Points on a hilly landscape, in no order, each with its height.
A ball rolls from a point to the lowest of its 2 nearest points, and stops where none of them is lower. Distance is the straight distance between rows; heights are no part of it.
Kab: [ -9  -2  14  -1  16   3  13   1   6 -13   2 -14   2   3  -6  16 -15  -6
  14 -10   3  12  -2  -8  -8  14   0  17  12  14  18 -13  27   1 -15 -11
 -27  -3   8  13 -13  10   9   6  -3   6  28   6]  height 41.6
lelov: [ -2   6 -10 -18  -9  -8   0   5   3   6  12  -9   2  -3  10   2  17   9
  -8  -9 -18   7  -4  10  13  -8  17  -8   0  -2 -28  16 -18  -6  -4  27
  21   6  -4  -4  11  -4   1   3  -4  -8 -11 -20]  height 65.5
lef: [-14 -28   7 -12  15   1  14  -4  -4 -27   0   2  19  -5 -23 -15   7  -6
   0 -16   2  -2   3   0  -2   7 -30  20 -18 -11  22  -6  21  10  -6   9
  -5  15  -1 -17   0   0   7 -13   9  11   7   9]  height 51.4
sigu: [ -7  -6  17 -33  -7  16  -5 -12 -16   7 -18  11 -15  -8   6 -14   2  15
   1  12 -26 -10   2 -17  11  -8  -4   4  -4 -10 -25  -1 -13  -5   5   1
  -2   1   5  11 -23   1   7  -7  13  10  -7  14]  height 38.1
damog: [  1 -12  13  10   2  12   2  -2  -3   3  -5   8  -1  11   3  -6  -8  -6
  11  15   2   5   8 -17  12   7 -27   2   1 -16  -6  -4   4   4   0  -4
   4  -4   4   5 -12  -1  -2 -10  16   9   0   8]  height 37.7
faf: [ -4 -15   5   5  -9  15  -9 -20  -7 -11 -20   4 -14  -5  -2 -31  -3  -5
  -4  27  11 -12  13 -24  25   1 -45   9 -13 -30  12   1  -3   7   0   6
  10   4  12 -19 -11 -16   2 -23  23  23   8  10]  height 36.4
kera: [  8   1 -17  11   5 -10 -11  -1  -1   6 -22   0   8  12 -11   4 -13  -8
  14  -2  21  10 -11 -14 -11  23 -38  15   4  -2  31  -6  -5  -2  -6   4
  17   0   0   5   1  -3   1  -5  -3  36 -10   2]  height 64.0
sis: [ -1   6   5   3   5   5   9  22  13 -16  27 -15   9  13  23  12  11 -14
  -2 -21  -3   5   4  14   6   7  37 -14  14  14   3  -5  10  -8  11 -20
  -8 -19   7   9  -1   0 -12  39  -9 -29  22 -31]  height 78.4
Geded: [  6   1 -14   7  -4 -15   6  -6  -4  13  -6   4  18 -10 -27  10 -18  12
  -5  -3 -12 -12 -21   8 -21  -8   3   7  -4  10  -3   2   8  -6 -10  15
 -19   5 -15  -1  -8  19  22 -14  -6 -10 -11  28]  height 18.1
legik: [ 14  -3   5  29 -11   5 -11   9  19 -15  12 -10 -12   7  23  -2  -2  10
   0  -5  12  -3   6   2  25   3  -7   0  17  -5   0   4  -7  -2  -2  -2
  32 -14  12   9   9  -9 -11  15   3  -6  -5 -31]  height 58.8
gefe: [ 17   9 -18  12  -8  -2  -4 -26 -16  33 -23  21  14  14 -25  16 -21   0
  12  26   0   5 -19  -4  -8  11  -3  -9  -1  -5 -11   1 -14  -2  -6  16
   2   3 -16  -2 -16  -1   8  -8  -6  12 -28  12]  height 28.4
medi: [ -5 -13  10   4   1  -3  -7 -11  -8  -7 -23   7  22  16  -9   9  -5 -10
  22  -1   6   5 -11  -8  25  17 -43   0   8 -23  -7  -2   3   4 -17  16
  33  11   1  -1 -12  -4  -7 -14  31  21 -13  -1]  height 41.2
Pipa: [ -3   4  15 -26 -26   9  -9  -9 -11  13  -9  13 -20 -16  21 -15   2  27
 -16   9 -31 -14  -2  -3  20 -22  18  -4 -10  10 -39   4 -15  -7   7   0
  -9   1  -5   9 -11  -1   8 -10   6   0  -9   7]  height 36.2
kabob: [ -6 -15  22  -5 -18  12 -14 -33 -13  -5 -31   9 -12 -18 -10 -23   3  -5
   0  24  -4 -28  11 -28  30  12 -45  11  -3 -27   7  -4  -1   8   2  10
  -2  14   2  -5 -31  -1  19 -24  28  29   1  21]  height 39.4
fubut: [ 21   9 -13  27 -13   2  -6   2  17   9  13  16   9   5  16  -6   7 -13
   0 -12  15   5   2  16 -17 -21 -25   3 -10 -13  -9   3 -15  10   3  26
  16  17 -27  10  13  17 -10  -9  10  -9 -34  15]  height 33.6
Kotuz: [-10  -6   6  18  13  -9  18  11  20 -47  39 -14  21  -5   3   5   2 -12
 -13 -39  17  -6  15  29   1  -7  13   1   2  11  31  -1  31   2   4  -3
  -6 -11   2  -9  14   1   9  17 -18 -10  28 -26]  height 73.4
riko: [ -2   6   7   6  14  -2   4  18  11  -7  15 -11  -2 -12   5   2  -5  -5
 -16  -5   4  -9   6  11 -15 -24  28   5   3  31  33  -8  25   5   7 -26
 -38 -10   4  17   7  15  23  12 -23 -10  22  11]  height 62.6
zol: [ -5  -3 -13  11  10  -1   7  -8 -10  12 -23   4  -2   8 -22   5 -20  -7
   9  11  17  13  -1 -18 -12  15 -21  11   3  -7  25  -3   2   1  -4  -8
  -1  -9   3 -11   1  -5   7 -12  -4  20   5  11]  height 60.0
Vagas: [ -5  13 -24  -8   7  -8  -6   9   4  29 -10 -15 -21 -22 -28   9   2   8
 -19  18  -6 -14  -8   1 -20  -8  48  -6  -2  28   7  13  -7 -17  -3 -25
 -23  -3   2 -11  10   3   4  -7 -19 -13   8  -2]  height 73.1
nuza: [  6   6  -2  -3   0   0 -16  -5  -5   2 -26   3   9   0  -7  -5 -10 -13
  16  -7  13  -6  -2  -9  -5   9 -54  25  -4  -4  29 -17   2  -1  -7  13
   8  16  -2  10 -11  13  15 -25  16  33 -14  27]  height 60.9
resu: [-19  -9  10 -16  24  -5  27   0 -12 -13   3 -12   9  -1 -17   8  -7  -8
  -1 -12 -10   1  -4  -1 -14   4   4   4   2   6  16  -2  25  -3  -6  -8
 -40   1   8  -7  -8  12   6   9  -3  -6  26  16]  height 47.5
zuk: [ -5 -10 -13 -21  -7 -21 -13  -6  -8  -2   5  -4   1   4   4   9  29   5
   1  -1  -9  20 -11   2  19  15  12  -8  12   1 -27  20 -24  -3  -6  22
  35   7   4 -11  11 -22 -17  16  -4  -1 -18 -41]  height 68.6
soraz: [-22  -6 -15  -5  24  -3  17   0 -17  -5  -7  -8  -6   8 -34  14  12 -16
  -7   6  12  15  10  -4 -20  22  29 -14  -6  -7   3  16   7   3  -5 -19
  -8 -10   7 -55  17 -25 -17  11  -4 -12  22 -24]  height 41.7
Saf: [-20  17 -12 -23   8  -6   4  15  15   5  11 -29 -30 -21   8  -4   5   7
 -25   5 -12 -19   0  11   4 -22  45  -6  -6  25  12   6  -5 -11  11 -28
 -21  -7  11   1  13   3  -2   2 -17  -7  18   0]  height 70.3
Bodo: [-13 -33  17  -6  -4   8   1 -15  -3 -29   0   8  -1  -5  -8 -30  10   1
  -6  14   0  -9  10 -18  34   1 -42   9 -21 -30   9   4  10  21  -3   5
  10   7  10 -24  -4 -17 -12 -22  20  14   7  -3]  height 33.5
bifo: [  2   4   1  15   9   2  10  10  18 -15  18  -8  -9   1   6   5  -7   3
 -10   1  14  -3  11   4  -2  -5  22  -1   5  10  24  -2  13  -1  -3 -18
 -13 -15   6  -3   7   3   8  12 -16 -10  24  -4]  height 59.3
num: [  8  13  19 -26  -6  11   0  21   2   0  18   2 -10  -1  42 -10  14  12
  13  -1 -12  10   2  11  -4 -13  18 -12 -10  -3 -28   4 -22  -7  19 -19
   0 -16   6  24   7  -7 -20  17  -4 -25   1 -15]  height 49.4
rapup: [ -7 -21   9 -10  -6  11  -5  -8  -8  -6   1  22   5  -5  -1 -29  12   4
 -14  11   7  -5  20  -8  19  -9 -22  -2 -26 -31 -15   4  -6   7   7   6
  25   8   3 -20   0 -15  -9 -13  16   1  -9 -12]  height 30.1
rima: [ -1 -10  -2  -6  -6  -7 -19   5   3  -7  14   2   2  19  22   3  21   6
   6   0  -3  17  -5   3  16   6   3 -14   0  -9 -28  18 -25 -10   3   3
  41 -16   8   0   9 -20 -28  17  -3  -9 -26 -40]  height 70.9
Zet: [  3 -23  15  25   9  -1   5  -1  11 -36  17  -9   8  11  -3  -3  -7   7
  -1  -9  15  -2   3   3  27   3 -24   1   4 -12   4   8  17   5 -14   0
  25  -4  12 -13   6  -7  -5  -6  11  -1   9 -15]  height 50.9
fevo: [ -3 -18   8  -3   3   4   0 -14  -8 -21 -17   4  10 -13 -19  -8  -7  -6
   8 -14   1 -12  -6 -10   5  11 -49  26   2 -11  31 -14  15   7 -12   7
  -3  12  -3   2 -12  17   9 -25  21  21  -3  25]  height 56.7
dola: [  9  22   0   1   1   3  -2  19  26   2  28 -17  -8  -3  37   3   9   2
 -13 -25 -18  -8   0  28   2 -16  25   4   6  35  10   0  -1   7  20  -8
  -9  -9   0  28  11  20   1  16 -11  -3  13  -6]  height 73.3
Savu: [  9  14 -20   9  -4  -3 -17 -12  -9  29 -32  22  13  10 -10 -11  -4 -19
   4   9  19  -9  -4 -12 -11   8 -34  -5 -20 -19  16 -10 -21   3   6  18
  20  19 -16  -7  -8   1   8 -19   8  23 -43  26]  height 77.2
gok: [ 17  14 -10  14 -13   3 -26   1   5  35  -9   8 -11   1   7 -12  -5   2
   2  19  19   4   4  -6 -19 -10 -13  -4  -9  -6   2  -5 -20  -5  12   0
   6  -4  -1  13   8   9  -8 -11  -8   3 -15  10]  height 59.5
Pozub: [  2  -3   9  18  16  -5   4  14  19 -41  18  -9  11 -15   0   1  -8  -9
  -9 -34  26  -1  10  17 -11  -6   1  11   8  23  43 -13  36  11 -11 -12
 -20 -14   9   3  18   2  15   2 -13   2  31  -9]  height 69.2
taka: [  3   8   0  -5  -5  12   2   8   6   5  -4 -12 -32  -4   9   2  -5  12
  -8  12  -6  -7  -1  -8  14  -4  29  -6  11   7  -4   5  -3 -14   6 -12
  -8 -20  10   9  -1 -10  -2   6  -6   0  16  -5]  height 65.9
tig: [ -2  -4 -12 -11   3  -1   2 -16 -24  12 -16   3  -3  -1 -14  18  -2   5
   3   9 -11  15  -2 -10   4  13  22 -11   9  -4 -27   5  -9  -4 -13   8
   7   5   1 -15 -12 -16   2  -2  -1   0  -3 -11]  height 32.9
Fizir: [ -7  19 -17  -9  16  -2  11  23  15  -9  16 -23  -6  -3   8  12  20 -17
   3 -14   3   0   8  22 -11  11  49 -16   7  22  18  -5  10 -13  -1 -14
 -19 -18   4  -3   7   4  -8  36 -23 -19  24 -26]  height 80.4
rupu: [  3   3 -19  10   6   0  -9  -5  -7  31 -20   9  -3  -8 -26  -8 -10  -2
  -1  18  12   5   5 -14 -26  -2 -11   4 -12  -4  12  -2 -12  -2   6  -6
  -4  -2  -5 -16   5   3   1 -14  -8   7  -9  14]  height 55.9
duve: [ -6  -7  -6  -1  -8  -5   8  -5  -8  12   5   7   7 -14 -23  -6  -6  13
 -19  12  -8 -15  -5   0  -7 -18  20 -11  -6   0 -13   6   4  -3   3   0
 -17  11  -9 -18   0   1  16 -16  -8 -24 -11  27]  height 26.4
vepi: [ 15   8   0   9 -16   1 -13  10  10  -7   3 -17 -26   3  21   4  -9  19
  -1   2   2  -7 -10  -7  27   4  18  -1  25  10  -3   4 -11  -7  -2  -3
  12 -19   9  21   4  -8  -4  16  -9   8   1 -26]  height 62.7
pegar: [ -4  -4   2   6  16 -24  22   6   1 -27  20 -10  29  -9  -9  10 -14   0
   4 -40   2  -3   4  23 -14 -11   0  14   7  25  23 -11  33  -1  -8  13
 -26   3  -4   5   7  19  16  -5  -5  -7  11  16]  height 59.2
Zukan: [ 26  22 -22   9  -9   3 -11  25  25   9  12 -10 -15   4  13  10  -1  -2
   0  -3  11   4  -3  11  -7   9  28   3  27  22  20  -1  -7  -3   6 -10
   5 -15  -4  20  15   2   1  30 -25  -7   2 -22]  height 68.0
gageb: [  3  -2 -14  12   4  -6   5 -19 -21  17 -27  17  31  24 -24   9 -18 -11
  27   5   4   6 -15 -10  -5  18 -22  -5  -1 -14   2  -2  -4   3  -4  10
  14   8 -15  -9 -11   2   8  -8   9  18 -25  22]  height 33.0
lig: [ -7  -8 -15   1   3  -7  17  -9 -13  -6  -7  -2  18   9 -26  11  -5  -3
   4  -3  -8  12 -10  -2   3  11   4  -2   2  -5 -12   5   3   0 -14  18
  16   8  -3 -18  -6  -5   4  -3   3   0   0  -4]  height 38.4
pib: [  1 -14  19  30   1   1  -3  -8   0 -22   3   0  14  27   3   5  -5   7
  19  -2   5   0  -8  -3  33   9 -26   0  11 -14 -16   2   8   1 -20   9
  32  -2  10   4  -2  -6 -18  -4  16   3  -8  -6]  height 46.2
ramap: [  9  20 -12   8  -2  -1 -13  22  25  12  11 -14 -20  -9  20   4   5   5
  -3  -4  -1   0   1   9 -16 -14  22  14   9  33  16  -5  -9  -5   7 -14
  -3  -9   3  23  13  20   4   8 -22  -8   6  -2]  height 70.7
Mus: [ 14  -3  36  14   6   4   7  -1   9  -6  27   6  25   5  18   5 -10  -6
  13 -28   2   0   2  14  -5 -18 -15  12  10   9   1 -12  33  12  -3   7
 -13  18  -9  33  -1  29   8   5  12  -1   7  20]  height 26.6
deden: [-11  -1 -17  -5  21   2  18  11  -2   4   3   1   1   1 -25  -1   6  -5
  -7  10  13  15  17  -4 -23   0  22  -3 -10   4   8  10   4  -5   4 -11
 -12 -14   8 -31  19  -8  -5   5 -15  -9  11  -8]  height 46.8
Banis: [  3  16 -17 -20  -6  -3 -11  13   8  30   2  -9 -21 -19  -2  -8  14  17
 -15   6  -5   2   1   8 -14 -15  23   3  -5  14  -6   6 -23  -9  10  -4
   4   2  -4  -7  18  -4  -8  -3 -17 -12 -12  -5]  height 56.2
pekal: [ 17   8   8 -16 -15   7 -10  12   4   4  11  11 -10  -4  32 -13  14  16
   7  -1  -8  12   7  11  -4 -14  -2  -9 -12 -14 -27   0 -27  -5  22   4
  14  -6  -7  19   8   0 -23   3   7 -17 -16 -11]  height 52.0
siv: [ -2  -6 -20  18   3   3   1 -21 -17   4 -24  -5  -4   3 -31  14 -21   4
   2  20   9   8  -5 -26   0  25  -5   0   7 -12   6   7   0   6 -14  -2
   4  -9   6 -24  -4 -23   7 -10  -5  17  10 -11]  height 63.9
fubil: [ 21  13 -12  12  -9  -7 -21  18  23   7  13  -5  -3  15  18   5  -1  -3
  11  -8  22  14  -4   7 -12   7  -5   6  21  12   8  -4  -7   3   7   2
  15  -5  -3  29  16   5  -8  24 -20   8 -12 -13]  height 65.1
geke: [  0   2  20 -15  -5   7  -3   4  -5  15  -1   2   1   6   7   1   1  -1
  12  -2 -13   6  -6  -5 -13  -2 -14  15  -2   3  -5 -18  11  -3  -1   5
 -15   6  -2  33 -21  23   1   0  15  10  -7  23]  height 27.3
Lelis: [  8  -3  -3  12 -10 -11 -20   0   8   2   3   6   9  21   8   1   8   0
  16   1  10  10 -10   3  14   5 -18  -6  -3 -17 -21  12 -22  -3  -2  17
  41   6   0   0   8 -15 -19   2   9   4 -28 -19]  height 73.2
tibok: [ 11   9  -6 -10   1   1  -3  -2  -6  32   1   7  -2   0 -12   1  -1   6
  -3  16  -8   7  -7  -4 -23  -7  20  -4  -6   9 -10  -5  -3  -8   5  -5
 -22 -11  -5  11 -11  10   0  -1 -11 -15 -12  10]  height 32.7
pof: [ 20  13 -12  21 -12  -8 -23   8   7  26   4  11   1  21  14   0   3  -3
  12  10  24  19  -4   2 -18  10 -13 -10   6 -10   2  -3 -22   5  11   6
  19   1 -10   8   9   0 -14  10 -14   0 -24 -10]  height 62.2
Goz: [-19 -10   5  -4  -1   0  16  -9  -9 -30   5 -11 -20  -5  -4  10  -2   6
 -17   5  -7  -8   2  -6  27   7  35 -14  10  -5 -18  17  11   0 -20 -11
 -14   2  11 -21  -6 -25   7   8  -8   2  30 -18]  height 26.7
tadum: [ -1   1 -16  -9  13  -4  -6  12   2  19  -1   4  -6 -14 -20  -9   8   2
 -12  11   9   9  14  -1 -27 -10   8  10 -14   5  15  -1  -8  -1   4  -6
  -7  -2  -4 -13  19   0  -9  -8 -11 -11  -1   5]  height 51.6
genid: [  7   0  28   5  -1   7   1   7   1   6  14  25  22   9  11  -2   3  -8
  15  -8   0   1   8   3 -10 -12 -19   7  -4  -4 -10 -21  10  13   3  11
   1  13  -5  29  -9  20   0   5  16  -9  -8  20]  height 20.6
Molu: [ -5 -11  24  -7  -5  13   3  -2  -4   4 -10   0 -10  -6   8 -15 -10   2
   2  15 -11 -11   0 -17   8  -6 -17  11  -3  -8  -2  -9   7   1   1  -3
 -12   3   5  21 -21   3   9  -7  18  10   8  23]  height 33.4
pebog: [  3   2   9  17   4  -4  20  19  24 -27  36 -16  14   5  18   6  10  -7
 -10 -40   1  -5   7  27   9  -4  20  -5  16  11  13  -2  23   0   2  -8
   5  -8   3  12   5   9  -5  27  -7 -16  17 -25]  height 76.4
Tasa: [  5  11  -8 -19 -14 -12   0  12   1  16  18  -9   2  -3  19   1  14   3
   3 -22 -24   6 -18  22   0  -8  19  -5   9  11 -23   4 -15  -3  10  19
   7   3 -13  19   6   8  -8  11  -8 -18 -12  -6]  height 62.5
Nev: [ -1  -7 -11   9   2  -8   8 -17 -15   8 -22  14  23  -7 -37  -1 -19   7
  -3   3  -2 -18 -11  -3 -10   4 -17   8  -8  -6   6   2  10  -4  -4  12
  -8  16 -11 -10  -9  15  27 -20   6   0 -16  39]  height 9.6
fupok: [-15   4   8 -39  11  10   8  10  -5   5   0  -4 -25  -7  10 -10  15   0
   2  19  -6   9  15  -6  -5   2  24  -9 -14  -3 -13   4 -13 -13   3 -35
 -18 -13  17 -10   4 -23 -23  13  -6  -8  22 -11]  height 41.9
sobud: [ 12   4   3  11 -12   7   1 -17 -11  13  -8  13   3  11  -4   8 -23  11
  11  17   0  -3  -6  -7   7   8 -10  -6  11 -13 -19  -3  -3  -3  -6  12
   6  -6  -7   6 -17   2   2  -8   3   6 -16   9]  height 33.9
kibag: [-22 -26   8  -4   4   3   7 -14 -10 -29 -25 -11 -15  -1  -6   0  13  -1
   3   3 -12   7  -8 -25  28  20 -21   5   2 -13   0   6   8  13 -21  -1
   8   4  16 -16 -10 -19  -9 -13  14  19  21 -13]  height 27.2
Setu: [ -1  -1  18  13  10  -2   0   6   8 -33  21  -6   5  -9   3   3 -17  -3
  -3 -17   8 -12   3  16 -14  -8   9   8   9  27  44  -7  41  17  -4 -21
 -41  -4   5  13   3   7  32   9 -19   2  34   8]  height 65.4
zim: [ -3  17 -27 -20  14 -10   3  10  -3  23  -4 -16 -15 -14 -33  17   9  -8
  -3  15   1   8   2   8 -29  13  52 -13   1  23   3   8  -7 -15  -2 -19
 -19  -7  -4 -21  12  -2 -10  14 -26 -14  13  -9]  height 75.6
vutam: [ 24   9   0  15 -22   2   1  10  13   4  19   2 -19   3  41  -9   8  15
 -12  -1   2  -3   2  12  -1 -18   6  -8  -7  -4 -21  11 -20   3  16   8
  15   0 -12  17  14   4 -14   5   0 -15 -14  -2]  height 54.5
memeg: [  2  -9   1   5  -2   3   0  -3  -1  13  -6  25  31  -3 -20 -15   1  -5
  -6   1  11 -19   7  -1 -19 -17 -26   5 -20 -10   5 -11   3   7   9  13
  -7  19 -19  -6 -12  24  20 -13  11  -1 -29  41]  height 8.0
vugi: [  9   5  -5  23   5 -11   3   4   3 -10   9  -5  29  -3  -9  15 -13  -6
  11 -24  14   8  -3  16 -20  -4 -10  16  16  25  27  -7  16   2  -8  13
  -1  -1 -11  10   6  22  18   5  -7   4   1   9]  height 65.7
divol: [  0   0 -10   2 -10   7 -13 -23 -13  21 -35  20   2  -5 -10 -14  -3  -5
  -3  26   1 -14   5 -20   8   5 -29   0 -11 -17   3 -10 -14   0   4   9
  12  10  -4  -8 -14  -1  13 -26  16  19 -24  22]  height 78.6
kes: [ -9 -13  -8  14   2   9  -2 -29 -31   6 -40   9  -1  11 -25   9 -15   0
  14  21  -1   8   1 -30  18  24 -29  -3   7 -17   0   6  -2  20  -5 -11
   8  -6   5 -32 -11 -20   7 -22  11  22   7   1]  height 67.0
bok: [ 12   1  15   1 -12  14   4  -3  -1   6   8  26  17   1   8 -14   3  -4
  -5   1   0 -13   1   4  -6 -16 -14  -6 -16 -14 -25  -4  -1   3   9  13
  -2  19 -22   8  -6  21   5  -7  14 -13 -27  33]  height 14.6
zirig: [ -6  -7   4 -16 -19   2  -6  -9  -5  13  -5   5   1 -19  -2 -13  -2  19
 -26  18 -25 -23 -17  -4  10 -20  19  -6  -6   5 -20   1   0   0   5   5
 -13  11 -11   2 -14   7  23 -15   2  -9  -7  30]  height 31.3
Naf: [  4  -6   1  10  -7  12  -4   0   4   3   7  27  16   4  13 -20   9   0
  -6   9  12   5  13   0  -3 -11 -30 -14 -25 -31 -18   2 -16   2  19   4
  25   6  -5 -12  12 -11 -16 -16  14  -8 -25  -6]  height 27.1
nutot: [  0  17   1 -32   6   8  -1  13  -4  26   2   1 -19  -5   0  -5  12  -1
   6  24  -4   9   6   3 -26  -4  33  -6  -4  13  -5  -4  -9 -13  11 -26
 -25 -12   6   6   7   2 -18   7 -14 -19  10   1]  height 37.9
zev: [-22 -21  16  -6   7   1  20 -17  -3 -43  -4 -23 -13   0 -10  17  -4   0
  -6  -1 -16  -2  -9 -13  19  18   3  -1  13  -9  -6  12  23   9 -22  -5
 -16   4  17 -16 -15 -22   6  -6   4   8  32 -11]  height 20.4
somi: [ -5   2  35   1  -4   7  10  11  17 -14  20 -10 -13   3  28  -8 -14  16
 -12 -12 -15 -18  -9   8  18 -21   7   6   8  21   5  -7  13   4  11 -14
 -19   0   1  31  -3  10   9   9   2  -4  22  15]  height 77.1
neru: [ 10   7   8  -3 -20  10 -25 -27 -22  27 -46  24  -3   8   0  -1  -9 -10
  16  30  -5  -8   2 -21   8  19 -20  -4   1 -19 -16  -9 -21  -7   1  16
   4   6  -5   6 -35  -7   7 -13  23  30 -25   8]  height 80.3
surap: [  0  -7   2   9   1   3   6   8  17 -16  13  -8 -11   2   7  -5  -3   4
  -8  -1  13   4  13   3  12  -1   3   1   2 -16   5   4   4  -2  -3  -4
  13 -10  10  -5  14  -8  -9   8  -1  -5   8 -20]  height 55.4
funif: [  8   5  -6  16 -11  -6 -19  -6  -6  12 -17  19  13  26   6  -5  -2 -19
  17   7  18   8   0  -8   4   9 -41 -11 -11 -25  -5  -2 -27   0   4  15
  32  11 -10  -4   4 -11 -11  -3  11  12 -40   7]  height 75.3
Legor: [-11 -16 -11   0  10 -13  24  -6  -3 -27   5  -8  27   5 -28   6  -3  -3
  -1 -19   3   3  -2   5  -2   7 -17  14  -5  -8   8   1  17   1 -11  22
   6  11  -6 -21   6   1   4 -12   6  -2   0   2]  height 45.4
gezez: [-18   3 -18  -4  13  -6  10  -7 -19  -2 -10  -6 -12   2 -24  24  13 -14
 -10  13  -2  14  10  -4  -8  20  56 -26   9   3 -25  11  -9  -3  -9 -15
  -2   1   6 -43  17 -29 -12  13 -11  -8  26 -31]  height 37.2
sos: [ -5   7  -1  -4  -7   7   1   5   9   1   7 -17 -30 -19   4  -3 -11  12
 -29  16 -12 -25  -3   4   2 -21  45  -9  10  21   4   9   6 -11   6 -20
 -29 -12   4   2   3   0  14   2 -18 -10  18  10]  height 68.4
fato: [-20  -3   0 -10  25 -21  22  10  -3 -28  15 -16  13 -13 -10   6  -1 -14
 -10 -29   1  -9   6  20 -19  -9  17  10  -9  23  27  -1  29  -2  -8  -8
 -39   0   2 -11   6   7  16  11 -13  -7  24  12]  height 53.0
Nilo: [-22 -30  18  -7  15   7   4  -5   2 -26  -9  -6 -13   0  -7 -11  11 -12
   6   3   1  10   1 -19  17  21 -37  12 -20 -18  21   0   9  13 -11  -6
   7   0  17 -15  -9 -11 -25 -13  17  20  20 -19]  height 31.9
zela: [ 10  13  23  11  -1   1   7  14  23 -16  30  -7  -1  -3  48  -6  -1   7
  -8 -38 -12 -17  -3  24   9 -29   5   6   4  29   8  -6   7  11  23 -17
  -9  -2  -2  41  10  22   1  14   2   0  19   7]  height 75.0
zolum: [-11  25 -20 -28  21 -13   3  18   3  15  10 -20  -4  -6  -5  16  18 -12
   4  -4  -4   4   3  17 -29   2  40  -3   8  27  17  -3   0 -10   0 -15
 -25  -6   7  -5   6   5  -7  26 -15 -16  17  -7]  height 78.3
vom: [  2  -3  13  -4 -21  11 -24 -28 -19   1 -37  21  -6   3   9  -2   3  -2
  21  20  -8  -7   6 -23  40  15 -34  -1   4 -18 -26   4 -18  10  -3  19
  23  12   7  -2 -25 -17   6 -14  31  28 -18  -1]  height 81.8
ler: [  3   1  29  14  16  -2  10   3   8 -18  17  -9  16   6   9  19 -10  -3
  20 -33   4   6   1   8   9   4  -9  12  20  15  14 -17  34   9 -11   4
 -14   2   4  22  -6  18   8  15   6   3  25  -4]  height 34.1
der: [  0   1   4   7  -4   2  -7 -24 -21  11 -30  30  28  23 -13  12  -6  -9
  28  15  -3   1 -13  -6  21  14 -32 -16   3 -22 -24  -4  -4   5 -16  15
  27  18 -11  -7 -21  -2  -1 -10  24  19 -33   9]  height 37.1
kevem: [ 15  -3   6  22  -6   4  -9   8  15  -3  26  20  15   4  24  -4  13  -7
  -1 -12  15  18  13  13 -13 -20 -20 -11 -14 -21 -12   3 -14   9   9   9
  26   5  -7   8  12   5 -18  -3   7 -17 -24  -5]  height 30.2
Bes: [ -2  15 -14 -23  -7  -8   1  18  15  17  21 -12 -15 -17  26  -5  21   4
 -17 -18 -18  -1  -3  22 -10 -20  28  -1  -9  16  -3   5 -15 -11  19   7
   2   5  -6   7  18  10  -4   0  -7 -20  -2   0]  height 59.6
ludo: [ -8   0   8 -31  -2   8  -1   6  -7  -7  -2   2 -20  -5  23 -13  15  19
   2   2 -20  12  13  -8   9  -3  13 -12  -9  -3 -31   9 -18 -10   8 -13
   9 -11  13   0   4 -21 -18  14   2 -13   7 -31]  height 45.9
Zogep: [ 13  18 -12   2  -9  -3 -10  14  19  16  15 -11 -16 -14  31 -10  15  11
 -18 -18 -10 -14 -10  21 -16 -23   1  11 -10  11  -7   8 -16   2  19  12
   5  10  -9  23  14  21  -1  -2  -3 -15 -15  11]  height 57.2
zogu: [-11  -2 -20  -1   2  -8  13 -11 -12 -16  -7 -17  -8  -3 -24  27  -3   3
 -15  -1  -9   6  -5  -4  10  22  48 -15  16   1 -14   9   1  -8 -14   2
 -10  -3   1 -33   0 -23   4  13 -14  -6  15 -27]  height 32.5
favu: [  7   9 -13 -11   1  -6   8  -3 -19  29  -7   2  10  15 -13  21  -5   1
  17   6  -8  19 -17  -4 -18  20  18  -1  12   5 -16  -4  -4  -8   0   3
 -13  -4   0   6 -11   2  -7   5 -11  -2  -8  -4]  height 25.6

For each start below, name the point where the ball stops.
pegar -> genid
dola -> zev
Zogep -> favu
Banis -> zev
nuza -> favu

Call two points neighbours if one is among the 2 nearest of the other. Go from one point of each pair to the other, from neighbour to neighbour, staying as low as possible. Name the highest point that can't be avoided.
genid and favu -> Bes
zev and gefe -> damog
memeg and zev -> fubut
Naf and zev -> Bodo
